Each row is a point on a landscape with many peaks, with its height.
From any point a climber steps to the highest of the 2 points nearest to it. It stops when none of these is higher. Distance is the straight distance between rows; heights are no part of it.
k244 (h 300): [-13  12   7  -4   2   3  -3 -14  11   2 -13 -10 -12   7  30  -9  -8  18
  -2  -1 -36   3  -3  20   5  11 -10  11   3 -21  -6  -6  -3   3 -16   8
  -3  18  22   0   0   1  -1   3 -25 -11   3  10  -5  -1]
k102 (h 307): [  2   3   1   4   5   5  -9 -22   5  -6 -23  -9 -10   1  20   4   2  14
   2  -9 -15  11  -7  18   7   3  -7   5  -1  -6 -21   4  10   1 -14  -8
 -15   4   6   2  -8   4   5  -8 -29 -17   3  13 -10  -3]
k250 (h 73): [ 32  -5   3   4  -9 -10  19 -34 -18 -18  19  10 -15 -14  -4  17   9 -11
   0  -5  23  -8   4  12 -21 -19  -7 -16 -10   6 -24  13   8   4  -6  -5
 -22 -20  -9  17 -22   1  -1  -5  18  -1 -15   4   4  -1]
k99 (h 605): [ 21  10   1 -16   4   3   4 -31   4 -20   5  17 -13 -16   4  22  15  11
  -8   0   7   4   0  11  17 -16  15   2   4 -18  -2  19   8   7   1   0
  -7 -18   1  -2   5  -1  11  -7  16 -18 -28  12  -6 -12]
k744 (h 174): [  0 -29 -12  31  -6 -18 -25   4  13  26 -14   5   5  18  -4  -7 -18  10
   1 -13 -11 -18  14  -3  -8   7  34  23 -10  32 -13 -17  -2  11   4 -13
  11  -9   0 -18 -22  11  12   5  -1   5  -1   6  -2  17]
k747 (h 244): [ 12 -11  -5   8  -3 -20   2  19   7  23  12  -7   3   1 -24 -30  -6  -3
   0   2   9  -7   6  -4   4  14  26  -7  15  32   2 -21  -1   8   5 -13
  28   4  -1   5 -13  10  21   8   5  17   7  -1 -10  24]
k784 (h 52): [ 14  20  21 -14   6  13  27   9 -13  10  -2 -15   1 -23   3 -23  -6  -1
   1   2  -5   8  -5   0  -4  27 -11 -10   5  -1  11  -6  -2   5  -2   2
  11  12  18  15   5  -1  -6  -8  -4 -22 -16   1  -6   3]
k141 (h 273): [-11   5  -4   3  -5  -7 -27  -8  10   5   4   3 -16   2   5   2 -13  19
 -12  -2  -9   3   0  17  21   1  19  22  -3 -11  -1 -13  10   3 -12  -2
   1   2  14   4   2  -1  17   0   2   1   9  10 -19 -10]
k265 (h 314): [  0   5   2  10  -4 -28   5   7  16   5  -4   4   7   2 -12 -11  -2 -23
  -1  -2  10  -6   8   1 -32  -9  -7 -12 -11  27   1  -5   2  -9   2  -1
  11   6 -16  -2  -1  -4 -11  -2 -13  -2   3   5   3 -12]
k627 (h 148): [  3 -11 -36  18  -7 -13  -6  -8   7  17   6  16  12  10 -15   3 -17   4
   5 -12   3  -6  10 -15  -3 -19  26  16 -16  29 -14  -3   8  -2  10  -5
 -14 -23 -18 -19 -15   7  17  10   2  15   4   7   5   1]
k800 (h 327): [-13   1  -6   5   5  11 -15   7  -5  10   5   1  -2   5  -4   1   3   3
  17 -22   4  -6  12 -12  -2  -3   4  17  -5   2   1 -11  13  -9   7 -11
   5  -4  -3   7  -8   5  10   6  19  20   9  10  -1   2]
k901 (h 87): [ -5  29   3 -12   2  19  13 -20 -14   3  -3   1  -2 -10   7   2 -16  15
   0 -10 -29  -2 -13  11 -11  12 -18   1 -20 -16  -1  10  -3 -11   3  22
   4   3  18  18   4  -4   2   3 -22 -20  -5   9   4 -14]
k948 (h 277): [ -9  10 -11  -7  10  37  -3  17   3   8  -4  20  -1   7 -13  -1  16   2
  11  10   0  17   6 -16   4  20   3  14  22  -6  24   3   8  -7   3  -6
  17  -1  12 -23  -2  -4 -11   2   1  -8 -32   0   9  -3]
k571 (h 42): [  8  15  12 -12  -8   9  25  10 -32  16  13 -18   4 -19 -17 -34 -19  -2
   4   7   0  12  -5  -4  -1  30  -6  -5   0  13   0 -13  -5   7  -6  17
  15  12   9  18  -6   0   5 -10  -6  -9   0  -7  -5   7]
k462 (h 233): [ 11  -3 -19  11  -5 -25   5  17  14  12  -3  16  22  -8 -18  -1 -12 -14
   9 -12  15 -24  18 -23 -22 -14  10 -12 -17  30  -7 -11 -12  -9  31  -1
  -1 -14 -29  -5  -5   3  -3   7  19   9   3   1  10   6]
k22 (h 98): [ -2  32  -2 -15   7   5  14  -8  -5   8  13   8   8 -16  -4   1 -14   1
   2  -5 -23  -5 -22  -6   3   2  -9  -1 -22  -6  -2   6 -10  -5  23  22
 -17   7   9   9   6  -4   4   5 -17 -13  -3  -8   1  -8]
k518 (h 248): [ -5  -1 -12   8  -2 -21 -21  -6  20  -4  -4   8  -2   9  14  11 -19  14
  -1  -7 -20 -14  -3   1  27  -9  17  24  -8  -1 -13 -18   2   8   1  -8
 -23  -2   7  -1  -8   9  -3  -1   0  -4  10   3 -15  13]
k525 (h 86): [ 23  -5   7  -6   6   8  20 -33 -15 -12   9  10 -21  -7   0  14  25 -12
   4  -5  19   7   4  14 -21 -11 -23 -23   7   0  -8  15  14  -4 -11  -1
 -11 -20   0  10 -17   2  -3  10   3  -1 -31   5  18  -5]
k161 (h 409): [-17   0 -32  -3   3  13  -8 -10 -11  -3   9  13  -3  12   9   7  -7  11
   8   2 -35   4  -6 -16  10  -4  -8  33 -13  -1 -10   3   4   6 -11  22
 -13   6  -7  -6   0  10  11   7 -14   3 -14   2  11   4]
k726 (h 515): [ -4  -4  -5  10  -6 -39   7   1  26  -4   0 -13   4   2   8 -10 -13  -3
 -20  13  -9  -5 -15  14  12   0  15   1   0  16  -9   0  -5  14   3 -11
 -10  15  -8  -9   4   4   0  -6 -27 -10  13  -9 -19  -1]
k867 (h 247): [ 12   9   3 -19   7  38  13   7 -10  -9   0  11  -8   0 -13   3  15  -9
   1  13  12  22  10   1   2  12 -13  -3  16  -8  25  19   1   1 -10  11
  16 -12  11 -16  14  -5 -18   0   2 -17 -38   3  21  -8]
k819 (h 139): [  1 -26   9  11   8   8  -4  -4   7  -4  -3  -4 -14   0  21   4  22   4
   8  -6  -1   1  14  10 -11   2   3 -10  25   0  -8 -10   4  -2 -13 -28
  -7 -12  12  -3 -18   6 -13   7   2  11  -1 -14   8  15]
k39 (h 427): [-25   1  13   7 -16  -6 -12   6  -2   3  -1  -7  -2  20  -4 -17 -28   9
  -3  12 -19 -10  -4  -7   1  11   2  27 -22  -4   3  -9 -10  10 -14  19
  26  19   5   9   8  -3  18  -3   1   4  13   6   0  -3]
k143 (h 382): [  1  -6   2  16  -4 -18  -2  14  -2 -14 -13 -11   8   6   8  -5  -7 -12
   6  16   1 -20  -9  -4   1   4  -4   8  -8   5 -17  -7  -4  11  -7  -5
 -16  14 -12   7  -3  10  -1 -15   3   3   6  -2  -5   9]
k325 (h 464): [ -8  -8 -40  -2   5  11  -4 -13  -3   2  12  15   4   3  -8   4   2   9
   1  10 -14  14 -11 -17  12  -8   8  14   9  14  -4   7   7   7  -3   9
 -11 -10  -7 -18 -11  11   3  11 -24  10 -20  -7  12   4]
k140 (h 299): [-20 -14   4   9   5  15 -17  16 -16  19  -7  -8   1  15  -4 -16  10   1
  21 -15   6   1   9 -13   6  15   1  17  -3   0  10 -15  -2  -4   1  -7
  18  13  -4  -1  -8   3  14   4  18  24  21   4  -4  12]
k197 (h 466): [ 16  -8 -10   3  -5  32   5 -13 -29 -16  -1  10   4 -10 -10  22  12   3
  -1   1   3  14   0  -7 -12   0 -11 -12   2   4   6  18   8  -7   0  10
  -2 -28 -10 -11  -2  -1 -25  -4   0  -2 -26   2  20  -3]
k540 (h 388): [ -2   0  28   1  -9   3  16  16 -13   1  -7 -26   5 -14 -16 -11  -3 -10
  -8   2  10  12  -1  10 -17  12 -16 -34   5   4  22   5  -3  -5   0  13
  33  10  -7  13  18  -8  -8 -12   0   2  19  -3  -3 -14]
k307 (h 438): [-11  11  23   2  -5   5  -4  21  -7  -3 -12 -15  17  -4  -6  -5  -2  -1
   1  -1   1  -4  -2  -6 -19   9 -14  -7 -17 -13  22   0 -13 -10  12  15
  12  10  -4   5  15  -5 -14 -12   0   5  13  -7   1 -10]
k284 (h 492): [ -2  -2 -11 -22  -3  -2  10  26   2   3  32   1  10   5 -28 -10   7 -21
  -4  18  28  17   1 -14  20   4   5   8  17   9  22   5   9   4  -3  17
  11   3  -4  -8  11 -18  22   6  21  22   1  -5  -1 -11]
k865 (h 218): [  5 -13  -7  13  -3 -17   7   5   6  22   8   4  17  -6 -10 -14 -18  10
  -8  -1  -2  -6  -6  -7  19  10  37  -8   8  23   4  -5 -10  10   9 -11
  13  -1   9  -6  -6  12   7   6   3   7   8 -12 -16  15]
k556 (h 305): [ -1  -1  -7  -8   1 -14   3   4  25  -1  12  11   3   3 -14   0   9 -16
 -12  12  21   1   2  10   9 -18  12 -16  20  -3  12   6   9   1   6 -10
   2  -8  -1 -13   9 -10  -7   8   8   4  -6  -8   0 -12]
k986 (h 32): [  0  -5  25  18  -4  -6  -6   5   1 -26 -29 -21   4   1  32   9  -9  -2
   1   5 -10 -23  -7   9 -24   3 -23 -12 -10 -18 -16   0 -18  -2  -3 -10
 -13  14   3  14   2   6 -32 -24   1 -16  16  -1 -10   7]
k222 (h 157): [  4 -16  13  13   8   2  -2   0  -2   5 -10 -21  -7 -11   8  -1   9  -1
   4 -20  11  -9   6   7 -18  -5   0 -19  14   4  -7 -11   9  -7  -2 -19
   6  -5   0  14 -17   4 -11  -2   7  10  23   0  -2   9]
k930 (h 351): [-15  11 -12   3  -2  13 -15   8 -10   0   6  24  10   6   0  23 -10   6
   7  -6  -3 -17   4 -16 -11 -15   3  17 -35 -11   0   4  -7 -14  21  18
 -14 -13 -10   1   3  -4   4   5  23   6   8  10   6 -12]
k260 (h 383): [ -5   4   0  -6  -3  14  -2 -11 -15  -9   3  14  -3  -4   0  15  -6  11
  -2  -2  -8 -12   0  -5  -4  -7  -1  12 -20 -13  -6   5   1  -6  -1  17
  -7 -10   1   7   3   2   3  -4  13   0  -2  11   6  -3]
k549 (h 226): [ -9  -1 -14   9   4 -36 -19  14  29   9 -12   4  16  10  11   9 -14   4
  15 -15  -2 -15  -3  -8  18  -7  20  12 -19   9 -12 -17  -4   0  17 -13
 -17  -3 -10 -18  -2   4   0   6   6   1  20  -1 -20  10]
k139 (h 119): [  9 -26  -4  17   9  15   0  -9   0 -17 -11   5 -16   7   2   1  25  -1
  -2   3  -3  18  13   8  -6   8  -5   2  32   1  -9   4   9   8 -29 -23
 -19 -17   5 -15 -15  12  -6  -8  -4   9 -29  -3  20  20]
k183 (h 246): [  8   6  18  -7   6  22  16  -9  -9 -21 -12   2  -8   0   6  -5  22  -6
  -1  16  19  26   1  14  -1  10 -25 -14  11 -13   8  16   1  -3 -20   3
   7   0   9  -4  16 -11  -9  -6 -13 -19 -30   2  14 -12]
k108 (h 437): [ -2   1   5   9 -10 -19   1  -3   7 -15  -4  -7  -2   6  11  -3 -15  -1
 -13  24 -16 -10 -11   4   6   0   1   6 -11  -5  -3  -2  -6  14 -10   0
  -2  10   4   4   6   2  -1 -18  -9 -10  -3  -1  -9   0]
k857 (h 283): [  6  -9   1   1   0 -28  11  10  14   6   8   7   6   6 -11  -6   8 -34
  11   6  17 -16  19   1 -29 -16 -10 -11  -3  20   1 -11   3   0  -6  -9
   0  -2 -11   3 -18   4  -7  14  11  14  -6   1  17   8]
k719 (h 556): [  3  -6   5  10   4  10 -20  12  -2  -9 -29   0  10   2  10   9   0  15
 -12   3  -8  -4  -4  -7  16   2   7   2   8 -17  11   4 -19  -7  19  -6
   4 -10  10 -15  16   2 -38 -10   1 -11   8 -10  -8  12]
k637 (h 224): [  6  -1   1  -4   9   7  17   5   4  12   5   2   0  -5   3  -5  13 -11
   5   2  -2   0  -4   3  -8   4  -9 -15  15  10   6   0   4  -4   7  -6
  -6   0   8  -4  -9   4 -15   9 -17  -3 -19 -18  12   8]
k193 (h 425): [ 15  15   1 -15  -4  -1  12 -32 -15 -26  15   2  -4 -10   7  14  12   1
 -12  16   2  14 -30   5  16 -10 -11 -16   1 -11   1  24  -5   7  -1  13
 -12  -1  -5   3  14  -8   6   4  -6 -11  -9  -6   2  -7]
k91 (h 65): [ -4  17  15  -4  -2  13  10  12  -3  16 -17 -15   9  -9   8 -18 -16  19
  -6  -2 -29  -4  -8   7  -3  25   0   0  -2 -14  10 -12 -16  -1   4   7
  17  12  24  11   3   1  -5 -15 -17 -20   6   1 -14   0]
k599 (h 22): [  3 -18  18  19 -12 -19  -6   1  -2 -38 -29 -12  -1   6  26  13  -5  -2
 -16  30 -16 -24  -3  10 -15  -3 -11 -14   3 -13 -16   9 -20  11 -16 -12
 -15   4   0  -6   7  10 -31 -30   3 -12  -3  -9  -3  15]
k137 (h 122): [-16   0 -19  -1  -3 -14 -14  -5   0  14   9   1  17  12   3   5 -27  14
   0  -9 -27  -8 -18 -19  19   2   9  21 -28   5  -4   0 -17   1  12  17
 -12  14  -8  -2   6   6  24   5  -8  15  24  -2 -17   1]
k191 (h 328): [-23   9   5  -5 -10  -3 -10 -20  15   8   4   2 -18  22  25  -2 -22  11
   0  11 -38  -4  -4  14  -2   2   2  25  -5 -20  -7  -3   0  -1 -24  13
   3  22  26  10  -5  -2  14  11 -20  -2   5  10   7  -1]
k410 (h 329): [ -9  20   6 -19   5  12  -5  19  -2   0   1  13   4 -11  10   8  -1  -1
   0  19  -7 -10  -8  -7  24   3  10  11  -1 -27  17  -2 -15   0  11   3
   3   7  21   4  17 -10 -10   2  20  -4 -11  -2  -4   1]
k735 (h 302): [ -8   1  20 -10  -6  19   8  -1 -22 -18   0 -15  -5   5   6   4   4  -4
   4   5  -2  16 -10   5  -4   2 -26   0 -10  -9   2  11   0  -3 -15  14
   2  17  -9  11   7  -5  -2  -6 -15   0   8   0   7 -12]
k695 (h 483): [-23   1  13   6 -11 -21 -15  15  12  26   2   3  10  12  -2  -7 -18   6
  -1  -9  -7 -27  10  -8 -17   1  21  10 -18  -2  15 -17 -18  -6   8   9
  24   8   3  13   2   1   8  10  20  18  24   3 -12   3]
k395 (h 23): [ 14   8  -7   2  -9  18  15 -25 -40  -2  13   3   2 -10 -17   3 -13  11
  -5  -3  -8   7  -3  -6 -13  -3  -7   5 -18  12  -9  11  10  -2  -1  21
   1 -11  -5   9 -10   4   7 -11  -6  -7 -10   8  10  -7]
k297 (h 338): [-19  10  12 -13 -12  15  10   2 -17  -6   6 -20 -18   9   6 -18  -9  -4
  -1  19  -3  21  -5   7   4  16 -18  16   1   2   4  -3  10  -1 -28  22
  12  19   1  17  12  -5  29   0 -17   3   1   2  15 -11]
k545 (h 272): [-16  -8  10   0   5   6  -2  31  -5  25 -11 -18   5  15  -7 -29   7  -1
  20  -7   0   2   3 -12  -8  31  -6   5   8   8  10 -18  -2   7  -4  -8
  22  21   2   2  -7   1   4  -6   0   8  12  -4  -4  10]
k572 (h 345): [ 14   1   2   4  13   6   4 -21  10 -15 -21  -6 -17  -4  20   2  20  11
  -8   1 -13  20  -4  24  16   7  -8  -6  22  -7 -21   9  15  13 -18 -20
 -21   2   6  -8  -1   5  -3  -7 -31 -22 -17   4  -7   9]
k729 (h 343): [ 16  -9 -13 -11   6 -20   7  12  28   5   9   0  -4  -4 -15 -11  27 -17
  -6   4  40  20  19  24  20 -11   7 -12  35   4   6   2  18   1   3 -26
  -3  -2 -14 -12   1  -8  11   7   5   9   8  -5 -14  -7]
k605 (h 539): [  1  -9 -18   5   3  14   3 -20  -8 -12  16  12   4   6  -4  19   0  -3
  -7   9 -15   8  -9  -6 -15 -15 -10  -7  -3  12   0  15  -2  -5  -1   8
  -5 -17  -5 -14  -8   6 -11   4 -24  -3 -24  -6  28  -6]
k546 (h 303): [-14   8  -2  -7   2  17  -8  21   0  13   1  17   0   1  -6  -1   1   2
   2  10   1   6   3 -14  16   8   7  13   5 -18  28  -2  -6  -9   5  10
  18  -4  12 -11  15 -14  -8   0  12  -4  -6   1   3  -8]
k272 (h 335): [  6  -2 -10  -7  19  21  -1  11  -5 -16  -2  -8  -4  -3  -3   9  27   5
  13 -15  26  25   4  -1  27   3  -8  -2  16  -3 -10   8  14  -6   9 -13
 -18   4 -13  -8   6  -2   4  -5  -5   5  11   2 -12  -4]
k224 (h 386): [ 12 -11  20   5 -13  19   1 -21 -22  -6  -4 -17 -17  -6   5   3   5  16
  -9 -19   3  -1   4   7 -17  -3  -5  -8   6  -9 -12  -4   2  -2 -12  -8
   2  -9   5  17 -11   5  -2 -14   5   1   7  12  -3   2]
k860 (h 365): [-16   8 -13 -12  -8   8  -9 -27  -1   2  14   8 -22  11  21   7  -6  13
   5   6 -33   4  -6   6   6  -2  -4  26 -10 -12 -17  -1  10  11 -20  10
 -12   7   9   4  -9   8  27  11 -18   4 -12   2  14   4]
k321 (h 434): [-13  -7  15   8  -4 -16  -6  11  11  21   7   2  17   2   2  12 -14   2
   3 -19   1 -28   3 -15 -16 -14  13 -18 -10  -1  15 -14 -29 -12  20   3
  17  -3   3   7   4   3 -10  16  18  22  21 -17   6  17]
k754 (h 429): [  3  13   2 -22 -11   1  14   8 -13   0  35   4   5  -2 -14 -18  -5 -24
  -1  31  13  10  -5 -13  14   1   5   7   9   7  13  -8   5  11 -11  18
   6   9   8  14   7  -5  16  13  19  11 -11  -3   5   5]
k120 (h 485): [-22  -6  15   4 -16 -10 -18   9  12  12  -8 -22  -8  25  10 -21 -16   8
   4  -8 -16  -6   4   9  -3  21  -2  20  -4  -4   1 -21  -6   6 -20  -1
  22  31   5   8   0   1  19  -5  -8   1  41   6  -9   1]
k804 (h 400): [ 15  -7  -8   9   8  15   2  -4  -5 -23 -27  -3  -4 -11  13  -1  19  22
  -8   7  -6  15  -5   8  27   9   1   5  24  -7  -6   7   4  13  -7 -21
 -13  -6   5 -14   7   8 -11 -26 -14 -20 -20  -8  -7  12]
k219 (h 447): [ -2   1 -17   8  10 -40  -1   8  38   0  -4  -9   3   0   6  -2   3  -9
  -7   2   7   5  -6  18  22  -7   7  -7  -4  16 -16  -4  11   4  15 -12
 -23  11 -16 -16   4  -1   1   7 -27 -15  15  -7 -14  -7]
k131 (h 255): [  3  -9  -7   5   3 -13   0  17  -1   9  11  15  15   6 -12   8   3 -20
  17 -10  24 -19  21 -25 -20 -15   0  -5 -10  13  -5  -7  -1   0  15  -4
 -13 -13 -22   1 -12   7  -6   9  31  20  -5   4  16  17]
k194 (h 135): [ -9  -1 -35  10  -7 -19  -8 -11   8  15   9  11  23   5  -7   5 -28  17
  -3 -15 -13  -5 -11 -16  20 -16  30  10 -22  16 -15  -1  -3   0  21  14
 -15 -10 -13 -12  -9   2  19  14  -1  14  25   3 -14   2]
k896 (h 304): [  3   0  -5  -3  -5 -34   5  27  31  13  12  -4   0  -2 -22 -25  16 -17
   0   1  32   6  18  17  -6 -15   6 -18  19  18   8 -14  12   3   1 -18
  19   2 -13  -2   2  -3  17   8   6  13  14   1 -10  -3]
k254 (h 490): [-14   4  20   4   7  12 -11  19   3   5 -22  -2  14   4   3  12   0   4
  -8   3  -3  -5  -7  -9  -2  11 -10 -14   0 -21  24   0 -27 -15  24  -2
  12   7  11 -11  21  -7 -31  -9   5  -4  21 -13   3   2]
k478 (h 378): [  7  -3 -10 -12   9   6   6 -29 -16 -20  14   4   2 -12   5  25  10   5
  -4  -6   4   8 -23  -4  11 -20 -10 -20 -10  -9 -11  23  -3  -5  11   7
 -24  -8 -12  -2   6   0  -3   7  -7  -2   4  -5   5  -3]
k420 (h 251): [ -9  -3 -20 -23  13   1  -9  -2  19  16  27  15  -1   5   2  15  11   8
  10  -8  14   4   2  -9  25 -13  26   5  38 -13  18   1   0  -9  11  -8
  -4  -7  12 -17   1 -12   1  26  14  15  10 -11   1  -4]
k322 (h 274): [ -2   0 -12 -25  11 -10   0  -2  24  -3  25  21   4  -3   7  21   3  -6
  -1  18  12  -3  -6  -9  29 -19  21  -9  18 -12  23  10  -8  -2  23  -1
  -9  -9   7 -15  14 -12  -9  16  22   7   1 -22   2  -6]
k348 (h 374): [ 12  -4 -14 -10   8  18   6 -15 -16 -22   2  -6   1 -11  -7  20  23  -3
   4 -12  26  22  -5   0   7 -14 -12 -17   9   4 -12  24  12 -12  12  -4
 -16 -17 -22  -1   0  -2  -2   2  -3   6   8  -4   3 -11]
k533 (h 62): [ 21  -3  -2  -1   0 -14  12 -16  -2 -17  10  12   1  -9  -1  22   8 -12
  -3  -1  26  -6  11  -4 -13 -25  -9 -14 -11   3 -13  10  -3   2   5  -9
 -22 -20 -19   2  -3  -4 -11  -6  22   0  -9  -1   6  -1]
k929 (h 275): [  0   2   4   1 -11 -30   1  15  11  22   3  -7 -10  -2 -17 -30   3  -8
  -3   1  12   7  12  12  -3   3  14  -3  13  19   2 -21  17   5 -11  -9
  26  14  -7  12  -3  -9  25   6  -2   4  14   8  -8   1]
k746 (h 276): [  3   5  15   0  -2  15   8 -13 -13 -25 -10   1  -4   2   7  14  -1  -7
  -9  12   4   7  -3   6 -19  -6 -28   0 -14 -12   2  21  -3  -7 -11  22
   6  -1  -1   6  10  -4  -9 -16 -11 -12 -16   7  18 -16]
k352 (h 160): [ -3 -35 -31  32 -16  -6 -29  -5  13  19  -6  12  15  19  -9   0 -13   8
  -6 -20   6  -6  16  -9  -5 -11  30  15  -4  25 -13  -5   5   0   8  -9
   4 -24 -17 -30 -26   6  12  21   1  15   7  10   2   3]
k20 (h 51): [  7  -3   3  18  -3 -19  -2  -4   3 -26  -8  -2   2  -5  14  30  -2 -16
   3 -10  20 -24  15  -3 -20 -27  -8 -10 -29   5 -20   2   1  -2  14  -7
 -23 -16 -23   5  -7   5 -21 -17  16  -7   3   0   0  -1]
k864 (h 249): [ -8   4   1   3  10   7   1  11   2  17  -1  -7   3   7  -7 -17  -2  -9
  11  -4 -10   2   7  -7  -6  23  -7   5   5  11   6  -7  -1   0   1  -5
  15  15   5   0  -9   2  -4   8 -13  -1  -9  -7   7   5]
k400 (h 571): [  9  -4  -1 -28   0  -3  11  18   7   5  30   3  -6  -6 -27 -15  20 -21
   2   4  38  18  12   0   3  -3   1 -13  33   9  21   8   6  -9  -4   0
  14   5   1  -2  -1 -13  14  15  21  24  -3  -6  -3   0]
k764 (h 496): [ 21  14   3 -16  -7   6  10 -47 -14 -28  11  13 -13 -11  -5  14  16  13
 -22  15  11  26 -16  20  21 -11  -1  -9   5 -14  13  33   9  12 -15  18
   8 -19   0   2  11 -10  18  -3   7 -21 -21   3  -1 -19]
k878 (h 392): [ -8   3   1  -5   8   1   2  11   8  19  14  12  20  -3 -11   7  -2  -4
   6 -10   3  -8  -4 -20  -5  -9  10 -17  -3  -1  22  -3 -12 -15  30   8
   8  -6  -1  -1  11  -8 -10   9  15  16  10  -7   9  -4]
k980 (h 415): [ 10  -3  -2   6   7  23   0  -5 -16 -15 -11   7  10  -6 -12  31  17   1
  -2 -17  21   5   2  -7 -12 -21 -16 -19 -12   4  -7  15   0 -19  18   5
 -11 -22 -21  -7   4  -5 -25  -2   0  -6  -3   0  11 -17]
k775 (h 356): [-17  10 -13  -1   1   4 -15  14   7  17   7   8  10   4  -6   8   0   5
  14 -30   1 -13   3 -18  -3 -11   8  14 -20  -1   3  -8   1 -14  23   9
  -5  -4  -9  -7   6  -7   9  16   9  13  12   5   2 -10]
k806 (h 175): [ 10  -5  17   1  12   9  11  18 -11   9 -18 -21   1 -13   0 -11  13  -8
  15 -18  11  -4   7  -2 -16  16 -18 -34  16  -1   6  -8  -3  -8   5 -21
   6   8   5  12  -6  -1 -21  -6   1   2  10 -14   1  14]
k342 (h 331): [  7  10  -5  -1  17 -11   4  15   6  -3  -5   1   6  -9  -1   1   4 -21
   7   4  10  -9  -9  -2   4  -3 -14   0 -11   6 -10   2   3   6   5  -7
 -20  11  -9   0  14  -1  -3   0  -5 -10  -7   4  -5  -4]
k414 (h 76): [ -7  25  16  -9   1  20  -5   7 -15  13  -7   3  -1 -11   6  -4 -20  14
  -5  -2 -27  -5  -6   3 -18   7  -3  10 -19 -30  14   1 -14  -3  -4  20
  19   1  26  14  12  -3   1  -4   4 -15  -7  13   0 -16]
k696 (h 109): [-14  17  -6 -10  -3 -10   3  -1   0  18  11   0  11  -5  -2  -1 -21  11
  -9   0 -32  -5 -25  -8   9  10   6   1 -12   2   1   0 -16  -7  11  20
   0  13  11  14  10  -5  12  17 -16   0   9  -6  -3  -2]
k898 (h 552): [-16 -16  22  15 -15 -27 -20   2  19  20 -18 -14   0  23   5 -18 -23   6
   4 -13 -24 -29   9   3 -13  15  12  16 -13  -2  -2 -19 -17  -1  -5   0
  24  20  10  11  -6   9   9  -1   4   3  35   6  -6  12]
k528 (h 31): [ 12  -2   1   1  -8  20  10  -2 -40   3  10  -8   2  -5 -18 -15 -21   9
  -1   2  -4   9 -12 -12  -6  19   1   3 -12  17   1   1  -2  14  -2  22
  18  -3  -1   9 -11   5  11  -9  -4  -1  -2   6   2   8]
k855 (h 199): [ 11   9  13  -5  17  -3  15   4   4   5 -16 -10 -10 -15   8 -11  19 -14
  15 -14   7   7   5  14 -15  11 -26 -28  11  10  -4   0  14  -7   1 -16
  -3   7   3   8  -7   0 -13   4 -19 -16  -8   2  -1   0]
k989 (h 41): [  4  -3  12  11  -2 -11  -6  -4  -5 -25 -25 -11  10  -5  20  25  -2  -9
   7  -5  -1 -26  -4  -2 -20  -8 -21 -13 -25 -12 -22  10 -10  -3   9  -1
 -24   2 -13   9   1   3 -26 -11   3  -7  11   0  -5  -3]
k441 (h 301): [  5   8 -13  -8  26   7   4  23   4  -7 -11  -4  10   1   3   9  24 -13
  19  -7  16   5  -3 -10  19  -1 -21  -2   5   6  -8   3   6  -9  20 -13
 -23   7 -19  -9   8   0  -8   7  -8  -4   7  -6   0  -2]
k298 (h 298): [-15  -5   6  11 -16  -1 -27 -16   7   6  -7   2 -14  17  15  -1 -22  21
  -1  -8 -25 -14   8  15  -8  -5   9  33 -20 -21 -10 -14  -2  -2 -20   6
   5   1  17  12  -7   1  14  -2   7   0  11  17  -5  -6]
k34 (h 387): [ -3 -11 -13   0  13 -19  -6  13  35   0   0  -9  -7   2   7  -7  17 -11
   1   1  19  15   9  20  31  -2  11  -4  25   0  -3  -1   8   7   3 -24
 -10  13  -8 -14   3  -7   7   2  -6  -2  14 -12 -16  -1]
k517 (h 350): [  2   7  14  -1 -12 -11  15   6   1   3   3 -16  -1  -7 -22 -19  -4 -15
 -10   4  11  13   4  15 -31   5 -11 -23   0  16  12  -5   9  -7  -7  10
  29   9  -9   3   9 -10   4  -2 -18   2  13   4   1 -17]
k978 (h 102): [ 22 -24   9  13   4  15   3 -21 -13 -25  -5   8 -26   6   0  11  34  -7
  -8   0  16  13  20  19 -20  -7 -15 -15  26   0 -19  13  17   1 -29 -16
 -18 -24  -7  -6 -19   6  -2 -12   8   2 -27  -1  12   5]
k466 (h 508): [ 17   7  -4 -15   5  13   2  -9   1  -6   3   9 -16 -13   3   2  11   5
  -6   2   2   5   9   8  12   4  11  11  14 -15  -2   4  13   7  -6 -10
  -6  -9  13  -4   5  -3   5  -3  15  -7 -27  11  -8  -6]
k416 (h 375): [  9  14  13 -27  -1  12  18   6  -3  -8  22   5  -5  -7   0 -10  -3  -8
  -4  32  -3  -3 -14 -11  15  10   2   1  12 -14  19   6  -5  14  -8   9
   5   7  20  10  12  -7   4   1  20  -3 -27  -8  -1   4]
k316 (h 467): [ 15   0   6   1  11   7   5   2   0 -22 -25  -7   1  -8   2  10  13   3
 -14  19   3   4  -4   4  20   7   6 -11  19 -12   4   7  -5   7   7 -16
 -12 -11   8 -12  17   3 -30 -21   5 -19 -16  -7 -12   5]
k232 (h 432): [  2   3   9   1  -3  23  -7 -17 -17   1  -3   4 -20  -5   9   0   8  17
  -1 -14  -6   4   8   3  -4   0  -3  16   1 -20 -10  -5  15  -1 -20  -4
  -2  -7  13  14  -8   5   9  -4  15   3 -13  17  -4   3]
k851 (h 381): [-21   2   4  -5 -11   9  -7   1  -9  -4  17   2 -11  17   2 -17 -17   0
  -3  24  -8   6  -2  -6   7   0   0  35  -7  -7   3  -8   6  15 -30  22
   8  16   6  19   1  -3  31  -1   7  14   0   6   8   4]
k503 (h 194): [  2 -19  -3  29  -7 -22  -6   2  16  25 -15  -8   5   3  -7 -18 -11   6
 -12  -6 -13 -11   9   8  -4   6  27   1  12  28  -4 -13  -2   7   2 -25
  16  -8   3 -17 -12  18  -5   3 -13  -3   9   0  -8  11]

Where does a climber stop that starts at each point below?
k20 | k775
k819 | k775
k183 | k898
k867 | k400
k462 | k719
k503 | k726
k784 | k726
k420 | k726
k131 | k719
k322 | k726

For each start below, name every point that the climber comes to, in order.
k141 | k298 k191 k860 k161 k325 k605
k244 | k191 k860 k161 k325 k605
k194 | k627 k352 k744 k503 k865 k747 k929 k896 k729 k34 k219 k726
k986 | k989 k20 k533 k250 k525 k978 k139 k819 k222 k806 k855 k637 k864 k545 k140 k800 k775
